Points on a hilly landscape, in no order, each with its height.
From any point a ball rolls to the lowest of the 2 points nearest to it. It stops when none of these is lower. Distance is the straight distance between rows; heights are no part of it.
j281: [139  86 150 136 127 110  91 158 154 142 183  94 133 102 101 118 109  90
 130 177]  height 29.2
j305: [ 85 183 144  99 156 110 138 115 165 106 122 170 116 129 200 171 183 158
 127 147]  height 49.4
j821: [146  95 116 123 134 112 123 109 135 138 106 129 125  93  80 131 129 143
 141 140]  height 36.5
j488: [160  93 110 115 142 125 114 158 150 137 118 118 151 114  91 100 103 131
 146 126]  height 32.0
j429: [125 141 125 102 137 131 134 137 115 112 136 134 144 129 109 128 116 153
 131  83]  height 24.4
j695: [100 112 176 102 108 141 114 145 117  36 169 132 182 141 139 160 111 145
 169 135]  height 44.0
j450: [ 86  80 192 106 126 164  83 138 138  86 159 102 130 130 142 148 147 131
 179 170]  height 61.9
j473: [110 162 119 109 122 119 171 128 148 107 122 138 101 108 166 166 117 118
 111 122]  height 60.7
j309: [118 153  95 151 137 135 141 111 133 158 112 158  72 115 130  96 193 138
 108 115]  height 60.0
j882: [114 155 110 108 125 130 149 119 103  92 129 158 156 137 133 174  91 135
 119  95]  height 13.2
j3: [143 108  88 152 118 115 143  98  86 177  85 134 102 116  92  76 132 147
 137 112]  height 36.0
j325: [114 198 100 135 126  99 146  78 149 112 153 170 158 128 155 185 162 103
  98 104]  height 40.5
j555: [ 71 150 146  99 111  86 149 114 110  52 152 175 153 115 170 202 160 156
 121 152]  height 59.7
j758: [111 133 141 136 126 141 116 127 134 116 183 111  88 129 151 142 158 104
 131 126]  height 68.1
j460: [147 109 137 149 131 149 117 178  97 154 156  98 124 148 121  83 125 138
 136 113]  height 8.4
j968: [155  94  91 180  85 135 148  91 116 180  81 138  86 117  72  77 149 105
 132 101]  height 39.1
j89: [ 89 183 125 147 129 106 126  90 157  91 160 178  98  93 158 196 175 100
  99 174]  height 55.8
j474: [131 126  95 149  99 129 159 103 117 154 103 107  68 115 141 112 122 104
 112 103]  height 64.2
j970: [143 113 115 162 122 144 112 105 134 171 150 115  88 110  74 141 156  98
 104 147]  height 50.1
j283: [ 79 109 192 117 132 139  96 146 132 107 185 109  92 136 161 139 159 143
 161 174]  height 60.8
j490: [195 114 111 150 103 132 110 116 143 171 122  97 178 108  46 102  79  60
 124 119]  height 45.7
j759: [156  63 118 135 149  87 112 139 135 172 112  94 151  93  91 112 121 127
 134 202]  height 29.1
j815: [164  96 110 139 111 126 134 108  90 118  90 107 163 124  88 148  54 116
 133 130]  height 19.2
j15: [116 114 142 137 141 122  98 176 105 144 166 118 112 130 125  70 158 168
 137 142]  height 17.6
j20: [ 74 171 123 139 131  71 165  96  97 116 110 169  81 103 165 154 163 157
  97 161]  height 56.0
j145: [164 111 123 137 139 132 146 145  50 134  71 128 164 189 115  68  90 176
 129  93]  height 48.0
j648: [121 191  86 135 121 116 185  71 130 142  90 164 141 151 162 171 129 102
 115  94]  height 34.4
j565: [ 97 129 156  87 145 165 129 141 173 105 133 119  80 109 175 152 139 136
 134 143]  height 38.8
j10: [116 175 142 135 116 150 118  93 177 123 157 135  94  90 105 167 153  82
 108 107]  height 44.9
j804: [171  93 163 125 169 146  79 186  98 126 136 111 216 176 132 105  77 133
 168 167]  height 25.6
j703: [127 112 131 118 170 141 138 163 122 166  97 128  82 141 127  80 186 176
 118 122]  height 57.2
j594: [109 147 141 109 164 146 134 133  99 139  93 145 106 153 147  99 166 178
 106 103]  height 55.3
j80: [140 148  81 150  90 105 165  80 113 132  58 142 131 118 110 121  84 118
 133  85]  height 33.1
j569: [134  98 158 121 146  74  96 173 100 137 157  89 139 124 115  91 128 172
 126 171]  height 24.3
j634: [ 85 138 177 125 104 186  88 132 164  92 191 137 140 136 160 139 145 103
 170 103]  height 55.7
j480: [119 115 138 108 144 140 124 135 145 102 119 135  72  83 127 142 147 153
 126 169]  height 43.3
j670: [113 180  89 152 119 105 150 105 165 156  91 157  67 116 167 125 185 107
  92 114]  height 61.5
j583: [ 82 154 140 100 164 136 141 127 125 118 113 153 115 137 165 160 175 173
 133 123]  height 52.4
j447: [108 137 148  90 133 154 149 146 125 122 114  96  88 155 185 136 140 142
 121 129]  height 32.1
j208: [192  70  95 137 154  94 121 148 129 208  78  94 184 189  89  85 131 108
 141 174]  height 20.7
j889: [ 72 178 144 138 151  96 142 102 126 105 133 188  86 106 181 187 193 137
 103 200]  height 54.2
j191: [171 109  81 151  98 154 140  85 150 183  72 123 110 128  83  92 130  87
 116  80]  height 41.8
j482: [107 198 129 119 155 112 150 103 155 120 135 167 158 154 198 189 177 112
 122 118]  height 45.1
j619: [112 188 121  97 131 134 160 144 155 114 123 153  95 112 198 131 131 137
 114  82]  height 58.4
j983: [157  97 146 133 149 178  93 156 141 135 161  97 147 164 110 135 113 107
 144 130]  height 26.7
j424: [104 178 139 123 123 176  99 127 177 113 176 159 152 143 151 159 146 100
 144  80]  height 52.2
j935: [114 195 131 146 123 125 125  70 167 116 165 150 143 124 113 189 141  75
  94 103]  height 44.5
j947: [104 142 137 113 128 104 153 141  47  91 109 135 141 140 129 142 111 189
 109 128]  height 24.1
j848: [121  99 163 105 128 140 117 164 110  83 168 122 173 140 143 127  86 160
 155 136]  height 39.0
j817: [176 140 101 139  90 129 132  97 145 136 100 121 155  93  44 135  57  60
 114  97]  height 42.6
j577: [136 104 186  94 156 127  85 191 108  96 152 129 215 159 134  96  76 164
 159 150]  height 32.7
j65: [117 174 121 130 127 162 111 114 192 131 146 148 106 139 136 134 167  99
 108  87]  height 48.4
j846: [140 138 121 147 112 154 127 141 139 144 158 102  66 138 140 103 159 117
  99 124]  height 66.7
j441: [129 146 119 138 115 169 127 101 145 113 152 114 124 121  96 168 108 101
 107  97]  height 40.7
j368: [ 98 113 180 109 125 193  73 132 189 112 176 120 124 107 142 150 159  89
 172 133]  height 58.3
j548: [152  99 116 154 102 143 147 129 129 155 124  78  65 130 132  84 127  93
 109 128]  height 65.4
j416: [ 85 148 155 117 132  93 166 135  69 116 102 108  86 156 163 137 132 178
  92 135]  height 13.8
j802: [107 171 103 105 121 109 170 138 139 142  87 145 102 122 166  95 135 147
 113  75]  height 55.9
j913: [ 89 114 171 105 125 135  99 117 131  73 164 139 148 138 146 195 136 134
 158 151]  height 47.7
j344: [162 151  90 141 115 176 149 120 160 154  88 135 122 140 120 102 123  95
 103  61]  height 43.9
j157: [151 161  83 140  87 131 142  99 135 126  95 142 153 116  95 134  58  91
 115  68]  height 38.3
j775: [200  80  91 147 139 105 122 171 132 183  73  98 205 166 110  80  76 111
 145 157]  height 16.1
j394: [106 150 150 106 139 151 112 156 156 112 149 162 152 117 132 122 138 157
 150  93]  height 11.1
j771: [142 106 103 144 135 141 127 146 137 164 112 148  79 125 102  71 182 149
 129 110]  height 58.7
j761: [171  94 114 152 117 142 120 102 142 180 135 103 134 126  55 105 119  72
 105 129]  height 47.9
j436: [ 60 129 176 140 113 141  83 118 157  84 196 136  99 116 170 156 167 106
 153 170]  height 59.1
j16: [127 100 132 141 131 123 104 155 129 157 181  95 100 101 110  94 156 127
 139 164]  height 23.7
j868: [194  83  91 144 132 119 134 134 100 147  86 104 180 162  83 102  52 121
 143 131]  height 7.7
j273: [140 146 113 129 132 135 162 130  73 129  71 139 138 169 149  92  93 187
 132  74]  height 50.7
j94: [106  78 181 112 119 163  51 132 166 119 193 112 127 120 112 141 138 103
 166 160]  height 60.2
j801: [187  99 136 139 159 166 109 173 110 130 156 107 187 173 102 104  69 122
 153 137]  height 17.2
j361: [139  80 125 135 157 106 114 129 111 167  89 130 110 118  96 100 160 165
 136 168]  height 40.2
j306: [144 188  80 137 126 162 160  99 155 137  89 151 132 154 154 154 126  96
 107  60]  height 39.6
j146: [126 126 103 124 104 125 152 114 115 117 112 115  98 131 141 143 104 131
 113 122]  height 62.7
j379: [133 187  93 145 128 132 170  96 108 100  93 173 174 157 167 165  90 122
 114  86]  height 26.8
j215: [126 109 132 117 125 122 115 105 162 108 145 137 100  58 112 161 152 106
 135 172]  height 40.9
j274: [172  91 131 142 160 141 131 164  70 180 111 120 177 190  97  74 101 171
 137 125]  height 45.3
j237: [122  99 132 122  99 100 133 114 136 115 161 103  95  73 112 145 118  97
 120 171]  height 37.7
j319: [ 90 164 164  95 145 120 156 145  94 112 115 115  85 167 204 139 137 160
  93 109]  height 23.8
j592: [146 120 112 149 111 162 138 139 104 122 154  97 128 165 137 108  88 122
 121  83]  height 20.8
j294: [ 73 158 159 145 106 142  98  88 174  79 185 142 100  80 152 191 163  98
 125 170]  height 57.5
j854: [140 150 111 131  94 141 149 147 107  95 163 118 149 129 140 118  66 116
 117  86]  height 29.4
j301: [183  70 102 146 140  97 120 116 139 191  91  88 136 131  83  98 126 105
 146 180]  height 25.4
j656: [158  71 132 117 140  46 111 163 128 155 116  86 172 115 122  99 104 130
 144 205]  height 32.6
j82: [139  98  85 139  83 104 154  88  97 138  76 111 139 103  93 113  77 131
 148 127]  height 27.2
j470: [164 114 136 144 127 179 115 131 122 107 148 119 166 131 104 160  84 101
 133 110]  height 34.5
j702: [ 91 167 130 119 129  66 163 110 102  76 133 154 132 119 154 165 151 165
 110 141]  height 57.8
j958: [ 78 199 147 123 160  71 146 116 153 124 120 175 117 124 216 182 205 136
 101 171]  height 52.1
j697: [143  88 111 147 107  73 143  94  79 158  67 129 122 106  89  87 119 154
 134 154]  height 32.5
j422: [151  83 116 130 154 111 123 141  84 175 113 125 149 149  93  85 143 168
 140 134]  height 42.8
j646: [140 111 132 103 142 147  96 161 167 114 150 141 177 112 101 117  99 137
 162 109]  height 25.3
j495: [137 138 107 131 120 139 165 148 116 148  81 141 106 139 141  74 126 151
 131  61]  height 53.5
j774: [149  94 140 123 102 125 115 138 155 121 146  86 117  86  89 130  89  92
 119 148]  height 33.8
j277: [131  67 154 108 138  64  91 166 121 125 168  89 177 109 110 111 117 143
 148 205]  height 29.3
j531: [ 94 146 166  84 149 111 117 162  78  83 133 149 163 140 126 118 110 207
 127 111]  height 31.8

Where does a ball stop that starts at each point below?
j283 -> j305
j215 -> j460
j802 -> j394
j761 -> j868
j656 -> j868
j450 -> j325

Call two points neighbours if one is among the 2 nearest of the other. Go from one point of each pair to the other, from neighbour to neighbour, staying as low as possible. Name the highest point that can't be avoided.
j305 and j882 -> j670
j416 and j882 -> j531
j394 and j882 -> j429
j868 and j460 -> j656
j801 and j325 -> j10
